Points on a hilly landscape, in no order, each with its height.
A ball rolls from a point to the lowest of its 6 nearest points, and stops where none of them is lower. Distance is the straight distance between rows; heights are no part of it.
z_633 height 740: |  25 |  24 | -27 |  52 | -56 |  -2 |  25 |  54 |
z_536 height 148: |   8 |   9 | -17 |   6 |   6 | -17 | -13 | -49 |
z_26 height 353: |  -9 | -24 |  47 | -69 | -40 |  25 |  38 |   5 |
z_744 height 328: |  -6 | -21 |  14 | -23 |  -2 |  20 |  -6 |  -4 |
z_642 height 436: |  46 |  48 | -48 |  52 | -24 | -44 |  41 |  -3 |
z_382 height 19: |   3 |  11 | -25 | -21 | -78 |   3 |  34 |   2 |
z_272 height 249: |  -1 |   0 | -17 |  28 |  21 |  -1 | -27 |  -2 |
z_132 height 577: |  -3 |  -3 |   1 | -12 | -60 |  30 |   9 |  40 |
z_825 height 154: | -27 | -15 |  35 | -44 |  83 | -16 | -22 | -42 |
z_684 height 326: | -12 | -24 |  18 | -35 | -25 |  20 |   0 |  -5 |
z_526 height 395: |  11 |  10 | -31 |  21 | -37 | -17 |  21 | -15 |
z_266 height 557: |  41 |  39 | -39 |  60 | -27 | -15 |  13 |  55 |
z_823 height 462: | -21 | -27 |  14 | -14 |  24 |  15 | -25 |  -1 |
z_188 height 429: |   4 |   4 | -18 |   5 | -40 |   3 |   4 |  14 |
z_276 height 402: |   5 |  -8 | -17 | -13 | -52 |  24 |  19 |   7 |
z_439 height 601: |  12 |  22 | -36 |  37 | -37 |  -5 |  18 |  25 |
z_433 height 61: |   7 |   4 | -12 |  -1 |  -2 | -14 | -15 | -33 |
z_165 height 575: | -35 | -18 |  69 | -47 |  78 |  10 | -10 | -15 |
z_962 height 79: |  -2 |  -4 | -16 |  30 |  34 | -10 | -24 | -33 |
z_306 height 769: | -11 | -22 |  25 | -39 | -49 |  40 |  -1 |  43 |
z_824 height 155: |   2 | -28 |  54 | -64 | -16 |  12 |  28 |  -8 |
z_17 height 807: | -49 |  -5 |  20 | -17 |  87 |  15 | -59 |  -7 |
z_84 height 414: |  24 |  21 | -34 |  70 |  -1 | -20 |   6 |  21 |
z_404 height 565: | -11 | -19 |  12 | -11 |  64 | -10 | -30 | -48 |
z_195 height 54: |  -7 | -18 |  -4 | -24 | -21 |  -3 |   3 | -36 |
z_891 height 711: | -52 | -19 |  49 | -45 |  72 |  10 | -27 |  13 |
z_274 height 529: | -25 | -15 |  22 | -12 |  78 |  -4 | -37 | -24 |
z_965 height 289: | -12 |  -2 | -11 |  17 |  27 |   5 | -42 |   0 |
z_409 height 738: |  46 |  48 | -42 |  29 | -70 | -17 |  66 |  24 |
z_656 height 774: |   7 |  13 | -16 |  26 | -61 |  23 |  16 |  53 |
z_897 height 410: | -10 | -26 |  29 | -44 |  13 |  11 |  -6 | -10 |
z_820 height 389: | -24 | -26 |  65 | -58 |  12 |  10 |  11 | -21 |
z_760 height 316: |   5 |   8 | -28 |  55 |  45 |   2 | -28 |   7 |
z_775 height 286: |  23 |  16 | -29 |  46 |  -5 | -19 |   9 | -13 |
z_63 height 808: |  25 |  43 | -38 |  40 | -66 |  -6 |  44 |  69 |
z_441 height 196: |   1 |   0 |  -9 |  15 |  25 |  -7 | -27 | -27 |
z_503 height 366: |  -7 |  -5 |  -1 |  20 |  12 |  16 | -38 |  22 |
z_498 height 265: | -13 | -20 |  11 | -36 |  17 |  -7 |  -7 | -28 |
z_666 height 530: | -21 | -45 |  61 | -78 | -14 |  36 |  19 |  30 |
z_509 height 363: |  12 |  28 | -50 |  -7 | -78 |   1 |  60 |  -6 |
z_740 height 218: |  29 |  42 | -33 |  52 |  16 | -43 |  -4 | -20 |
z_989 height 152: |   5 | -11 |  -7 | -14 | -18 |  -7 |  10 | -45 |
z_248 height 358: |  25 |  38 | -29 |  81 |  46 | -33 | -17 |   2 |
z_643 height 661: | -33 | -27 |  70 | -53 |  30 |  25 |   1 |  23 |
z_55 height 111: |  32 |  29 | -34 |  52 |  15 | -38 |   5 | -34 |
z_8 height 415: |  24 |  39 | -28 |  83 |  41 | -24 | -14 |  37 |
z_723 height 549: |  -5 | -38 |  29 | -44 | -22 |  29 | -11 |  18 |
z_972 height 450: | -26 | -24 |  52 | -53 |  56 |  -7 |  -8 | -35 |

For each start below, name the point where the ball stops.
z_643 => z_824
z_409 => z_382
z_656 => z_382

Call two points neighbours if one is among the 6 nearest of the other. Go from one point of each pair to the other, from neighbour to neighbour, staying as low as possible. Name the highest point that can't be avoided.
z_825, z_382 => z_972
z_824, z_195 => z_684
z_382, z_824 => z_526
z_55, z_195 => z_536
